Points on a hilly landscape, in no order, each with its height.
From any point a ball rolls to the lowest of the 2 points nearest to it. It stops when none of these is lower. Distance is the straight distance between rows; heights are no part of it.
z_51 h=51.9: [ 46 -20 -10 -19 -35 -12  -5   7 -26 -14   7 -14  16  53  -1  21 -25 -16
 -41  23   0  21 -20 -17   7   0   5  25  10  -7 -17   4 -25  -6  31  16
  -2  10   2 -20  10 -26 -24   4  39 -10 -49 -34 -32 -28  70  20 -47   5
  17]
z_41 h=59.8: [-22  -6 -20  -2  20  32  15 -21 -29  38 -21  36 -69   6 -11   9  32 -16
 -24  28   3  66 -22  21  90  21 -42  54  26 -15 -17 -40  59 -20  10  13
   1  -5  20   7   7 -18  15  -6  10  -4  47   1  14  14 -46  -9  47 -11
  -5]
z_194 h=34.3: [ 18 -38 -71  -6 -21 -13   6   2 -59  11 -64  21  10  78  -1  66  -5  17
 -13  -1 -18  22 -33  -6  12 -12  -2  65  69 -23  36  -4   4  -6  42  -8
  -1   3  -1   5  -1 -15 -28   2  25  24  -6 -14   5 -18  29  -9 -36  10
   3]
z_952 h=10.4: [ -6  15  -9  15  20   6   7 -17 -10 -11 -31  -4   8  -8  -5  -7   3  -8
 -11   7  -6  32  12  17   9 -30 -33  -2  39  25 -10 -23  43  12  -9 -14
   3  -6  11  38   6   2  41  -2  22   0  36  24 -10  18 -22  33  14 -15
  -6]
z_988 h=71.5: [ -8 -24   3 -19 -36  -4 -29  16  -9   4 -26   5  16  54 -31  10  39  15
 -65  39  10 -12 -32  17  49  26   0  43   6  12  -6   0  15  33  42  15
  34  -3  28   1 -16   5  54  15  36   2 -45 -46  17 -49  45  38 -87 -22
   2]
z_638 h=9.7: [ -6 -25  -4 -42  20 -21 -21 -36  32  56 -26  40 -42  14  19   2  34  53
 -31  -2 -10   0 -26  15  -8   3 -18  46  14 -12  38 -34  73   3   6 -11
   9 -16  17 -13 -68   4  -1  -6   4  -5  15 -12  37  37 -85   0  42  18
 -19]
z_632 h=9.2: [ -3  19 -18  19  12  46  33  13 -46 -34  33 -28 -29   8   4  16 -42 -69
  57  25  -8  48  16 -32  47  -4 -39  50  42 -23 -83  18 -49 -14  29  -7
 -18  32   7  16  70 -39 -25   2  11 -11  23  16 -38  23  56  10  -8 -22
  26]
z_515 h=50.1: [ 32  -6 -16  38  -5  -7   8 -30   5 -30 -12  19  26 -58  19 -27 -58  31
  29 -47 -26  54  35  33 -17 -48 -30 -44  41  31   0 -13  27 -10 -28  -6
  30   8 -12  49 -12  20  -3  -6  -1  22  19  37   0  26 -18 -16  23  43
  16]
z_902 h=20.5: [ -8  27  -3  34  14  20   7 -33   0 -14 -29  12   0 -73   9 -31 -30 -12
   8   8 -27  66  38  26  41  16 -59   4  47  25 -23 -36  53   2   7   3
  20  -5   9  72  20   5  43 -20   3  17  62  23  -2   8 -20  -5  62   1
   4]
z_359 h=49.1: [  8   2  44 -11 -10  11 -17   3  42  13 -17  14  16 -52 -18 -18  12  14
 -64   8  -9 -28   3  28  25  46  34 -29 -28  29   5 -12  37  20 -19  30
  24 -31   7  -3  -5  22  47  -2   3  -5  -6  -9  24 -48  -8 -18  24  15
 -22]
z_503 h=37.8: [ 26  15  -1  25   9  22  31  10 -10 -21 -18 -33  29   0   7   4 -23 -19
  10  -6 -11  -3  14 -23 -37 -21  17 -29   4   9   6  -5 -23 -13  -3  19
 -15   3 -26  18  28 -13 -25 -11  -3  -1   6   4 -44 -25   3 -12  18   4
  -1]
z_529 h=61.3: [  8 -11 -14 -31 -31 -25 -13 -20  -6 -16  38 -24 -29  38   6 -18 -27  25
  15  18  25  13 -16 -14 -13  19 -21   4 -23 -20  -1   6 -62 -36  10  -1
 -35  30 -25 -20 -15  -5 -31  14 -41   2 -15 -35  30  22  12 -28 -14 -17
  22]
z_705 h=49.0: [ 15   1 -40 -11 -30   9  30   8  28 -61  32 -29   5 -30  10  13 -88   0
  68  13  10   1  19 -19 -71  14 -18 -29   8  -6 -38   6 -47 -15  12   1
 -34  10 -35 -23  56 -25 -26 -15 -30  19 -18   7   5  11  44  -9 -21  15
  29]
z_270 h=64.3: [-38  28  16   3  10   8  15  11   3 -20  48 -37 -41  -2 -24 -31  14 -42
  50  28  44 -18  12 -24 -15  30 -18 -24 -36   1 -33  17 -31  -4   2   8
 -43  10  -8  -6  22  -3  -2  -2 -34   4   3  11   7  21  -9  15 -12 -54
  16]
z_21 h=32.5: [-44  39  52   4   8 -36 -38  11  59  -1 -20 -15  39 -39  -6 -33  32  33
  -6  -9   1 -71  26  31 -52  37   7 -65 -39  45  27 -17  19  35 -26  -4
  13 -29  11  37 -34  23  80   1 -24  11  -5  16  42 -10 -55  30   0 -26
 -22]
z_402 h=18.5: [-17   6  11  21   7   2 -19  -9 -11  -4 -38  19  20 -11 -23  -8  18   1
 -39  10 -10  39   3  41  44 -16 -39  11  45  38  -8 -22  65  43  -6 -12
  29  -7  29  41 -21  19  84  12  40   7  16  19   3  10  -6  65 -20 -14
 -15]
z_836 h=48.7: [  9  -2  26 -22 -26  16   1  -4  19  15  -1 -23  -3 -10   9 -10 -15  18
 -34  28   3 -32  -3  -7  16  60  47  -5 -38   4   9 -11 -52 -39   7  34
 -14  -2 -25 -13  13   1 -13  -4 -32   9  -9 -55  26 -60  30 -75  20   6
  -2]
z_447 h=43.9: [ -13   -1  -31  -34  -20  -37    9    5   58  -43   25  -34    6  -29
   15    9  -38   34   43   10   26  -48   14   -7 -103   23   -8  -43
  -16   17   -2    1  -24    3   -4  -21  -33   -7  -19  -28   24   -5
   -6  -11  -30   22  -20   -1   38   18    5   10  -29   -3   13]
z_237 h=12.7: [-12  30  10  46 -13  44  -1   6 -20 -53  29  -9   9  -3 -17 -12 -17 -39
   6  12   3  28  21  18  52 -36 -52 -19  -2   0 -54   0 -36   0 -13  18
  20  15   5  52  38   6  66  13   0 -21  10  22 -30   2  31   9 -30 -34
  16]
z_990 h=79.9: [ 16  17   7 -19  43  -3  19  23  17  -1  10 -36  15 -17   6  23  17 -50
  13   1   7 -26  10 -45 -57 -24  16 -32 -10  20   1  28  38  34  -7 -17
 -31 -17  21 -21  19 -22 -32  -6  29 -24   4  36 -42  12 -16  74   4 -11
  -1]
z_597 h=32.7: [ 10 -15  17 -87   5 -52 -31  -2  69  13  -7 -58  27 -12  32  -3   3  63
  -9  15   9 -90  -1 -23 -93  46  15 -20 -37  13  41  13 -26  23  12 -19
 -15 -10  -2 -25 -35   0 -24   3 -14  11 -21 -54  44 -19 -14  19 -20   0
  -3]
z_472 h=38.6: [ 49 -24 -26 -16  16  -6  21   9 -27  -7 -23 -10  37   1   4  45 -22 -37
  -8  -6 -14  22   0 -14  -5 -38  -2  15  57  16 -14  20  38  30  27  -2
  -4 -11  22  -7  25 -23 -36  -3  68  -5  -4  14 -53  -1  52  65 -23  29
   7]
z_482 h=48.8: [ 26   0  -1 -18 -20  22  10   1 -17  -5  28 -11 -25  12  10  14 -40 -43
 -19  24  -4  32  -9 -27  43  17   8  20  -5 -11 -43   0 -18 -41  14  29
 -14  10  -9 -26  30 -45 -38  -6  16 -14 -22 -12 -25 -18  50 -11  25   8
  14]
z_579 h=33.5: [ 13  14   1  13   7  28  19   2 -11 -11 -12 -34   1  53   2  20   8 -27
 -18   7  -2   6 -19  -8  -5 -47   0 -19 -30 -14  -4 -18 -27 -36 -36  17
 -19   6 -16  -5   5 -25 -11  -9   1 -39  -6  -7 -58  -2 -31  -3  13 -23
   7]
z_554 h=19.1: [ -1  14 -37  17 -34  17  21  19 -32 -34  60 -11 -30  48   0  45 -30 -64
  21  10  18  35 -12 -15  44 -17 -15  47   3 -38 -77  25 -71 -43  13  -7
   0  12   9 -21  61 -47  -1  -7  11 -32 -19   7 -35  13  80 -18 -45 -24
  53]
z_62 h=37.5: [-34  23  32  19  -3 -33 -10  27  42 -22   5 -21  37 -32  -1 -23  28  30
  21 -10  20 -80  32   5 -75  30  24 -66 -57  29  24  -6 -24  22 -18  -2
   0 -17  -6  15   3  28  43   4 -40  18 -12   5  27 -31 -20   6 -15 -31
 -19]
z_85 h=31.6: [ 12 -30  -1 -29  -6  -8 -43   4   9  34 -41  14   5  76   4  22  25  37
 -51 -14 -11 -30 -58  15 -11 -32  32  12 -29 -33  43  -8 -16  -9 -31 -13
  11   9  -7 -53 -49   2 -12  13  11 -30 -47 -41  -9 -12 -25  -2 -14  22
 -11]
z_801 h=29.2: [-40  38  -7  18  13  44  32   3  -1 -11   2 -35 -30  35   0  13  15 -31
   5  19  24 -15 -16   1  10 -19   0 -34 -48 -15 -18 -14 -38 -61 -45  21
 -27  -9 -22  -2  32 -21   2 -21 -30 -22  18   5 -39   6 -44 -45  18 -41
  19]
z_93 h=55.8: [-44  10 -37 -31 -15  27  16 -29  11  -8  23 -34 -60 -22  25   4 -50 -18
  21  40  28  23  -4 -12  31  63 -36  12   1 -20 -54 -12 -25 -60  16  19
 -33   2 -27 -20  51 -33 -29 -37 -30  15  34 -20  26  18   9 -59  29 -18
  32]
z_480 h=45.7: [  3  -5  32 -15  -8  -1  -4 -11  16  26 -10   7  -3 -48 -10 -30   2  28
 -23  11  -3 -21  14  -5  20  79  44   3  -6  12  22  -3  -2   4  16  25
   4 -12  -8   7  -2  27  -1   4 -23  27   9 -29  46 -46  18 -57  33  14
 -20]
z_700 h=12.9: [ -2  30  -5  40 -18  21  11  30   7 -47  53   2  13  -7  -5  16   0 -23
  22 -14  15 -22  21  19  -4 -63  -4 -71 -60   8 -25  15 -50 -19 -60   5
  18   0  -7   5  19  -1  32   5 -29 -37 -29  45 -39  19   0  -4 -36 -12
  14]
z_28 h=21.3: [ 13  25  34  40   5  43  13  23 -14 -12  44  15 -14 -28  -5 -31  -3 -27
  36 -13  -2  10  15   2  27 -33  10 -65 -63  -5  -7  18 -33 -21 -64  33
  -3  12 -19  11  -4   5 -15  16 -43 -21 -17  41 -36  17 -28 -25  27   1
  -6]
z_417 h=38.5: [-17   5   8 -34  -9 -42 -17  24  64 -17  14 -35  24 -18  25  -3  11  56
  25  -2  21 -90  15  -5 -98  27  16 -64 -64  27  26   1 -38   5 -23  -9
 -11 -11 -15 -19 -17   7  -5   2 -47   7 -31 -15  37  -9 -27   9 -21 -16
  -9]
z_701 h=74.1: [ 12 -10  -2  45  -5  -7   1  11 -18 -22 -39  -7  73  22 -18  -2  11  10
 -32 -10 -18  -3  12  19 -21 -32   5   0  41   7  21   1   2  53  22   5
  37  -4   8  39  -1  23  32   5  37  14 -19 -20 -41 -37  40  37 -65   0
 -12]
z_557 h=19.6: [  3 -28  -2 -90  26 -51 -42 -32  63  54 -29  -8  -3   5  46  13  10  68
 -25 -16 -16 -62 -23  -9 -62   9  -7  24   3  -4  57  -1  44  13  13 -21
   7 -21  11 -32 -73   3 -35  -7  10  -3   1 -37  43  26 -62  18  26  25
 -15]
z_685 h=27.6: [ 19  -8  34 -36  39 -20 -14   6 -10  28 -13   8   3  14 -11  -8  48 -10
 -22  15  -1   0 -26 -33   5   9   8  30   6  12  21  19  77  55  26   6
  -9  -8  29  -7 -43   4  -9  20  43  -9  -8  -2  -5   3 -17  85   2  -8
 -24]
z_33 h=25.8: [ -24  -20  -13 -101   10  -43  -64  -11   71   37  -37  -36   16   32
   38   30   10   58  -37   -7   -9  -89  -39   -5  -59    0    0   14
  -17   -7   43    7    5    2    6  -35   12  -14    8  -50  -54   -5
  -19    0   19  -12  -26  -51   35   10  -30   36  -15    8   -7]
z_977 h=52.2: [ 41 -23  30   3  -2  30  -2   3   5  28   6  61  -4 -49  -9  -8   1   1
 -52 -14 -26  25  -4  19  50   2  45  -6 -11   2  -2  -2  54  14 -26  36
  32 -13  10 -26 -15  13  -7  12  30 -12 -20  12  -2 -20   4 -19  39  64
 -25]
z_614 h=78.6: [  8  12  48 -38  43 -22 -11  -8  47  48 -33  -1  19 -32  18 -39  43  27
 -19  -8 -11 -44  -8 -15 -53  40  33 -16 -26  11  66   0  61  47   4   9
  -5 -34   8   7 -47  16  -6  -5  -5   2  24 -14  11 -14 -77  14  52   7
 -24]
z_814 h=21.0: [  3 -22  14 -11 -12 -32 -22  18   6  20  38  23 -15  25   7 -17  22  49
  14 -30  13 -28 -23  18 -12  -5  46 -32 -81 -16  39   7 -62 -32 -42  -7
 -21  14 -18 -58 -47  28 -32  21 -57 -16 -39 -13  31   9 -21 -49  11  14
  -9]
z_661 h=26.4: [  0  16  27  21  24  35  11 -14   8  14  15  32 -42 -26   1 -32  10   0
   6  -7  -3  33   2  25  26 -28 -18 -39 -32  -5   3 -18  29 -16 -64  29
   0  -2  -7   9 -37  16   7   1 -29 -21  18  33 -16  43 -89 -24  58   5
  -8]
z_52 h=42.8: [  8 -38 -21 -33 -19 -30 -38 -20 -22  25 -50  42  -3  49 -13  -6  13  71
 -41  14  -9  35 -29  25  34   9 -26  58  40   2  38 -24  42  21  14 -10
  26  22   5  19 -67   7  17  30  10  16 -18 -31  43   7 -16  14 -28  11
 -11]
z_512 h=2.9: [  0  23 -11  47 -16  46  14  16 -22 -46  58   7  12 -26   1  21 -23 -43
  43 -16   0  18  43  14  44 -74 -20 -31  -3  -4 -56  30 -50 -12 -40 -15
  29  19   8  24  48  -4  31  13  -8 -37  15  59 -45  39  43  -7 -38  -5
  25]
z_419 h=29.1: [ 10  22  -7 -22 -11   6  16 -33  50  -4 -14 -10   0 -90  20 -26 -43  -1
 -11  19  -7  21  32   4  -3  69 -31 -12  19  48 -17 -31  58   5  30  18
  12 -18  -7  27  33  -9  16 -35 -13  17  48 -14  20  -6 -12 -17  66   6
   9]
z_156 h=26.3: [-33  28  48  33  -2 -21 -36   1  23 -16 -25   3  44 -34 -29 -31  15   9
 -28  -8  -8  -9  26  41  -4  10 -15 -44   3  44   6 -16  36  45 -20  -2
  31 -23  14  50 -28  30 106   5   9  18   0  27  23 -10 -18  42 -14 -17
 -18]
z_792 h=81.5: [ 14 -23  24  41  21 -33  -8 -14  -3  16 -23  44  25 -43  -8 -42  18  54
  24 -60 -26  21  17  14 -41  -7  27 -17  18   4  58  -2  42  26 -16  -9
  23  -2   3  33 -56  37 -10  20   1  45  19  28  26   7 -41 -11  29  35
 -26]
z_305 h=42.1: [ 10  -3  -7  33   7   2  37  21 -29   1  12  -3   9  -4  12  12 -26 -14
  58 -33  -5 -15  18 -31 -41 -14  43 -17   0 -20  23  24 -52 -26   4   1
 -33   7 -28 -15  29   1 -71  -5 -19  24  -1  20 -18 -17  30 -45  17  21
  -8]
z_45 h=30.0: [-11  12   8  40  27  56  30  23 -37  16  17  13   6 -56 -11  25  -1 -76
  50 -10 -32  -1  49 -36  47   0  38  28  51   8 -31  40   2  22  16 -22
   8   3  16  18  54  -8 -22   0  24   6  48  51 -28  -1  56   8  13  20
 -14]
z_212 h=22.7: [-38  32  24  51   0  12 -21 -16 -34 -39  14  13  -9 -17 -28 -50 -12 -13
  41  11  -3  52  29  18  65   2 -70   2  19  -3 -28  -2 -14   6  -6   1
   7  25   9  79   9  34  69  24 -15  23  29  32  20  20  10   4  -8 -40
   6]
z_855 h=45.0: [ 10   5  22  -3   5  37  17   3  -4  26  41  18 -41 -49   4 -15 -24 -52
   8   7 -16  19  19 -23  51  43  16   9 -10   1 -27  13  21 -19  13  36
  -2   7  -5 -25  19  -8 -50 -16   1  -9   0   9 -12  -9  16 -27  66  28
 -12]
z_684 h=76.8: [-15  13  14  -9  40 -24  -2   2  14  20 -51 -16  50  -1   1   1  45   1
 -13  -2   0 -57 -17 -25 -55   3  35 -10   1  -2  51   6  32  41  16 -17
  -5 -30   6   9   6  12   7  -9  15  11  12 -10   0 -36 -30  29   2  -9
 -25]
z_57 h=24.5: [  6   6 -52  36 -38  21  29  25 -33 -28  35   4  -1  54   4  79 -11 -53
  -7  -4  13  38  -7  15  51 -63 -13  51  34 -27 -61  17 -52 -21  10 -16
  35   2  26  -5  50 -31  32  -4  28 -47  -9  16 -56   8  79  -4 -73 -18
  40]
z_773 h=20.2: [ -4  -7  44 -52  38 -17 -29  -2  14  45  -4 -10 -32  43  -5 -17  62   0
 -16  13   9 -29 -35 -33  -3  17  14  28 -33 -13  22   1  37  19  10   0
 -24   1  19 -34 -61  -9 -21  15  10 -22 -11 -25  13  11 -58  58  10 -23
 -17]
z_278 h=57.8: [ 31   2 -19  21 -22  16   9  -1 -35 -20  56  30 -18   2  24  -6 -73 -17
  40 -27 -17  55  -3  -7  51 -34 -17 -12  -7 -26 -30  28 -55 -44 -17   7
  -2  34 -27 -10  22 -12 -53   5 -29 -15 -15  18 -16  29  43 -57  28  33
  21]
z_308 h=69.5: [-30   2  20 -25 -25   1 -28   1  10   8   4 -42 -27  82 -38  11  69 -12
 -41  36  40 -22 -46  -5  34  20 -22  43 -40   4 -46  -3  -7 -10  32  -3
   6   8  33 -17 -10 -12  59   0  19 -18 -21 -48  24 -23   6  42 -76 -58
  19]
z_29 h=75.3: [-11   7   9  47  33 -21  -2  13 -16  -7 -61 -12  71  16 -15 -10  41  12
  -6 -15 -17 -23  12   0 -57 -34  11  -1  29  -3  49   1  12  53  13 -25
  15  -9  11  46  -8  27  33   5  24  20   8   3 -30 -33  -9  42 -34 -14
 -22]
z_149 h=35.0: [ 40  -5   4  28  24  39  30  27 -57  -4 -13  -3  31  -2  -7  33   4 -47
   2 -10 -27  31  28 -18  28 -46  21  22  56   2 -17  19   6  21  16  -7
   6   9  22  28  29 -20 -20  13  51 -12  23  30 -71  -9  53  38 -16  19
  -7]
z_494 h=18.7: [-30  39  22  29   5  66  22  21 -30  -7  52  -9 -28 -18  -9  -8 -25 -90
  38  27 -11  13  23 -18  94  18  -8  23  -3 -13 -84  25 -44 -16   5  20
   4  27  -1  13  68 -30  -4  -4   5 -14  11  18 -36  -1  50 -17  19 -20
   7]
z_522 h=36.0: [ 19 -18 -12 -60   0 -34   5 -49  58  34 -18   4 -11 -68  32  -5 -14  38
 -29  15   0 -15  11  -3 -35  68 -10  22  26  30  31 -16  68  10  46  -4
   0 -42   8   2 -11   8 -17 -33  -2  28  41 -29  46  -3 -25 -29  51  30
   7]
z_722 h=61.2: [ 19  -8 -26 -14 -26  -9  -2 -32 -21 -23  39  14 -43   8  23 -30 -57  15
  28   4   8  70  -8  -8  39   0 -57  14  12 -25 -16   4 -26 -36  11  12
 -15  34 -17   1  -1   1 -47   7 -35   5   4  -9  22  39  11 -42  25   8
  27]
z_777 h=18.0: [  9  -9   4 -20  14  -1  -2 -37  22  20   5  26 -41  -2  27 -19  10  24
 -25   2  -2  41  -7  21   7 -13 -49  14   6   6   5 -38  68 -12 -12  11
   7  -7   8  -2 -48   2  -1  -8  -2 -16  25   3  12  48 -85   0  62   8
  -6]
z_868 h=46.9: [-13   8 -32  28 -34  12  23  13 -16 -35  32  -7  -3   4   4  12 -53 -20
  52  -2   7 -11  15 -20 -17  19   5  16  19 -28 -29  11 -78 -25  33  -2
 -12  14 -27  -5  61  -9 -22 -10 -25  22 -12  -8  10 -15  75 -53 -18  -3
  15]
z_667 h=54.9: [ 38 -21   1 -41 -12 -34 -21 -14  -3  -8 -20 -27  22  53   3  -5 -14  28
 -29  15  -3   7 -23 -14 -28 -12 -20  16  16   8  19  -1   6  21  24  -1
  -8  22  -5  -9 -35  -4 -25  16  25   3 -34 -43  -9   2  12  50 -31  -6
   1]
z_782 h=29.9: [  0 -16 -74  31 -29   4  26  10 -50 -11 -22  15   0  84   4  82 -11 -15
  -8 -11   1  23 -26   1  19 -38   0  59  54 -42  -7  -3 -46 -33  19 -22
   4  -5   0  -4  30 -25  -5 -11  14  -3   1  -2 -20  -7  51 -35 -44  -6
  18]
z_350 h=46.1: [ 48 -19  -9  30  16  12  16  -8 -10 -27 -28   5  61 -72  11  10 -41  -8
  23 -47 -36  38  45  13 -22 -51  -4 -32  78  38  -8  14  41  33   0 -17
  25  -4   9  35  14  -1 -21 -11  42  26  43  43 -35  11  19  35   1  54
  15]
z_749 h=39.0: [-18 -10 -46  28 -35 -25 -16 -10 -31 -26   1  42   1  21 -15   3 -14  30
   9 -12   6  28   1  26  30 -28 -18  26  40  -6  -3  -5 -19  -9   4 -34
  25  18   3  23   9  22  41   9 -11  20 -10  19  40   9  33 -20 -40   5
   7]
z_981 h=41.3: [-20  -3  -3 -38  -1 -41 -15 -31  31  25 -32  -4   2 -39  -7 -21  14  47
 -17  24   8 -35  14   0 -16  78  11  24  23  28  35 -10  27  19  37 -14
  -2 -23   5  21  -8  22  32  -7 -11  43  24 -26  74 -23  -3 -19   8  -6
  -9]
z_95 h=38.2: [-33  -9 -52  27 -26 -23 -11   6 -10  -8  -2  36   4  62 -11  37  20  19
 -16 -26  15  -6 -22  43   5 -71   1  11   5 -24   6  -5 -30 -22 -35 -50
  28   1   9 -16   2  12  53  -5   5 -21 -21  16   4  18   4 -16 -49   0
   1]
z_604 h=80.1: [ 13  -7  44   3  39 -20   3 -21  22  51 -36  42   6 -47   5 -45  40  46
  -6 -30 -26   1   7   4 -40  36  33   5  11  -5  70 -16  68  39   5   5
  14 -28   9  26 -61  36  -6   4  -6  29  34   5  24  -1 -74 -19  56  36
 -29]
z_539 h=60.7: [-69  24 -23  -6   5   5  19   1 -16 -17  54 -25 -73  -2  -9 -21  -9 -40
  76  20  50   3   0 -10  16  32 -24   0 -12 -29 -43  28 -48 -31  10  -3
 -53  14 -19 -31  37  -9 -33 -17 -37  11  14  16  13  48  10 -30  -7 -43
  27]
z_668 h=42.6: [ 41 -25 -34 -14   9 -19  17   1  12 -34 -14 -18  56 -41  14  31 -52  -9
  15 -28 -14   6  20   4 -58 -55 -12 -43  58  37 -11  22  30  45   5 -20
   8 -15   9 -10  24 -10 -27 -20  50  14  -3  27 -29  20  31  66 -34  44
  24]
z_786 h=9.6: [-40   7  42 -31  27 -14 -13  10   6  43  27 -10 -68  47 -20 -25  70 -13
  12   7  40 -29 -30 -14  19  22  25   4 -59 -26   4  11 -10 -19 -21   1
 -41   6   7 -57 -51   1 -22   0 -29 -23  -9  -7  19  26 -68  15  10 -39
  -6]
z_508 h=38.7: [ 26 -40 -54   3 -17 -10  -7 -20 -53   6 -71  41  15  38  -4  20 -25  51
 -26   0 -22  70 -18  27  43 -11 -32  55  84  -2  20 -29  36   3  29  -2
  23  19  -2  36 -15  -4  -4   8  17  30   3 -11  14  -7  12 -10 -14  26
  -2]
z_264 h=21.2: [-55  17   0   2  14 -10  -5 -12  10  13  -5  -8 -35  34  -4 -16  37  16
  13   2  26 -31 -13  16 -14  -7   4 -16 -33 -19  20 -17 -19 -37 -37 -12
 -27   3 -18 -10 -17   9  13 -10 -39   0   8   3  23  24 -65 -27  14 -33
  -6]
z_321 h=54.1: [ 32  -2 -10  24 -19  18  16  -2  11 -26  40  21   1 -73  26 -13 -72   4
  45 -41 -24  27  29  -2   0 -21  -4 -50  -6  22 -24  16  -2 -23 -28  15
  19  13 -27   4  13   9 -42  -4 -24   7  -3  34   3  18  14 -43  35  52
   7]
z_641 h=78.3: [-21   5  -5 -11  20  -5  17  24  11  10  -8 -20  20   4  -6  45  34 -37
 -14   5  19 -60 -11 -29 -30  -6  47  -4 -14  -5  12  18  16  12   1 -11
 -10 -36  14 -33  43  -6   0 -18  29 -13  -3  12 -17 -34  14  22 -17  -4
 -11]
z_453 h=56.9: [ 23 -15 -20  16  24  38  27 -12 -36  35 -63  29 -11  21  -3  37  10  -3
 -43   4 -24  49 -27  22  46 -23  -2  38  36 -19  10 -42  43 -16  -9  14
   0  -7  -2   3   8 -26 -10   1  29  -8  34  -4 -35 -12 -28 -20  51  25
 -17]
z_683 h=9.5: [-23 -11  -7  -3  -9 -41   2  43   7   1  67  13 -22  -5   8   8  14  12
  52 -36  36 -50   4  -2 -40   6  49 -46 -76  -4  10  30 -49 -19 -31 -18
 -29  -3 -12 -68   1  17 -52   7 -45  -5 -37  23  22  17  13 -20  -1  -1
  -4]
z_339 h=34.9: [-19 -16 -31  15 -15  -6 -28   5 -16  18 -40  30   4  96 -13  25  34  38
 -33 -18   0  -9 -53  36  -4 -57  10  28  -9 -46  35 -18 -33 -20 -33 -38
  20  18  -9 -25 -31   4  30  11  -6 -22 -29 -20  -2   4 -27 -19 -31   5
  -5]
z_673 h=81.4: [ 18  27 -10 -12  31  11  19   6  20 -18 -36 -63  42   3   7  25   9 -46
 -33  20  -5 -16  -8  -8 -44 -24 -20 -26   8  37 -11 -11  38  28  12  -5
 -16 -26   8   3  37 -39  10 -21  45 -29  17  -9 -61  -6 -19  76  -2 -26
   5]
z_351 h=72.8: [ -11  -22  -19   32  -16   -4  -10   30  -33    2  -30   32   42   51
  -34   30   49    5  -37    1   -4  -19  -20   26   20  -18   20   44
   29  -11   20   12    7   50   31    0   46   -4   25   16   -9   26
   51   16   46    4  -44  -16  -17  -42   47   32 -100   -7   -9]
z_404 h=33.7: [ 39  -4  32 -38  16   3   4 -13  12  25   5  -3 -10 -26   2 -18  17 -22
 -41  28  -4  19  -6 -23  12  40  -9  14  -4  23   3  -7  83  32  43  25
 -11 -19  21  -9 -15 -16 -17  -3  35 -12   5 -18  -9 -10 -16  51  45   1
  -6]
z_322 h=54.3: [ 21 -14  23  27  13  36   4   5 -10  30 -30  45  -1  -1 -16  -1  20  12
 -35 -16 -16  15 -23  25  23 -33  48 -11 -15 -25  21 -19  17   1 -46  17
  14   0  -8 -15 -15   7  10  20  10  -9  -8   3 -18 -22 -29 -35  26  40
 -27]
z_260 h=58.3: [  3 -10  -5 -37 -18 -39 -36 -10  10 -13  15 -41  -7  77   7  -9   3  35
   3   8  23 -20 -27 -20 -50 -11 -20   9 -32 -17  16   0 -54 -14   4 -25
 -22  32 -14 -27 -45  -6 -19  17 -24 -14 -32 -46  21  21 -13  19 -38 -29
  13]
z_611 h=31.9: [-32   5  13  46 -21 -28 -24 -17 -26 -24  10  24   6 -35 -29 -54 -12  31
  47 -12   3  22  38  15  12  27 -20   4  17   6  11  -5 -24  16  12 -13
  13  22  -7  58  -8  47  47  24 -32  48   6  18  58   3  30 -17 -10 -18
  -9]
z_221 h=27.7: [ 34 -36   4 -21 -22 -32 -30  10   0  23  -1  19  18  41  10  15   6  47
 -32 -25 -11 -25 -40   9 -15 -12  56  -6 -41 -23  44   9 -43 -21 -21  -3
   0   5 -12 -60 -38  20 -39  16  -9 -11 -52 -30  12 -24  16 -37 -14  41
  -7]
z_188 h=40.4: [ 21   9  16 -10  26  21  36 -11   5  28  19  -1 -40 -51  16 -30  -3 -42
  14  14  -9  24  21 -36  -6  52  -3  16  11  11   4   2  55   4  43  28
 -28 -11   0  -7   7  -4 -66 -29  -4   5  35  -3 -19   7 -20 -10  80  15
  -4]
z_563 h=24.8: [-19  25  28  44   6  43  19  39 -30  -3  55   2  -3 -33 -18  -3 -11 -81
  53   2 -11 -16  47 -35  44  17  36  10   1   0 -50  38 -41   8  13  -1
   3  21   1   4  54  -9 -12   4   7  -3  -2  36 -31 -18  70  -2  -3   0
 -11]
z_232 h=82.9: [  4 -17  50  70  13  -4 -14  17 -27   6  14  55  21 -52 -28 -48  22  27
  37 -62 -19  28  33  15  -3 -13  32 -29 -11  -1  34  13   5  36 -34  -3
  21  10  -3  26 -49  42   9  46  -7  31  11  44  20   8 -11  -1  11  23
 -33]
z_330 h=52.4: [-18  10  -7 -45 -16  28  15 -31  40   8  13 -45 -44 -28  30   2 -27   3
 -24  44  27 -12  -5  -6  11  68 -11 -18 -40   6 -24 -27 -17 -64  -5  32
 -31  -9 -32 -18  19 -30 -16 -36 -38   6  28 -46  23  -8 -14 -67  40 -13
  19]
z_34 h=67.3: [-30  15  21  10 -18   4  -1  21   2 -13  48 -33 -32  57 -32   5  44 -42
   4  22  48 -33 -15 -15   7   9   0   7 -59 -13 -45  11 -47 -16   5   1
 -15   7  18 -21  16  -1  34  -3  -7 -29 -27 -12  -5  -9  21  16 -55 -58
  24]

Where does a ball stop that starts at each point below?
z_260 => z_786
z_981 => z_952
z_62 => z_952
z_305 => z_786
z_232 => z_512
z_95 => z_683
z_749 => z_512
z_188 => z_786
z_722 => z_632
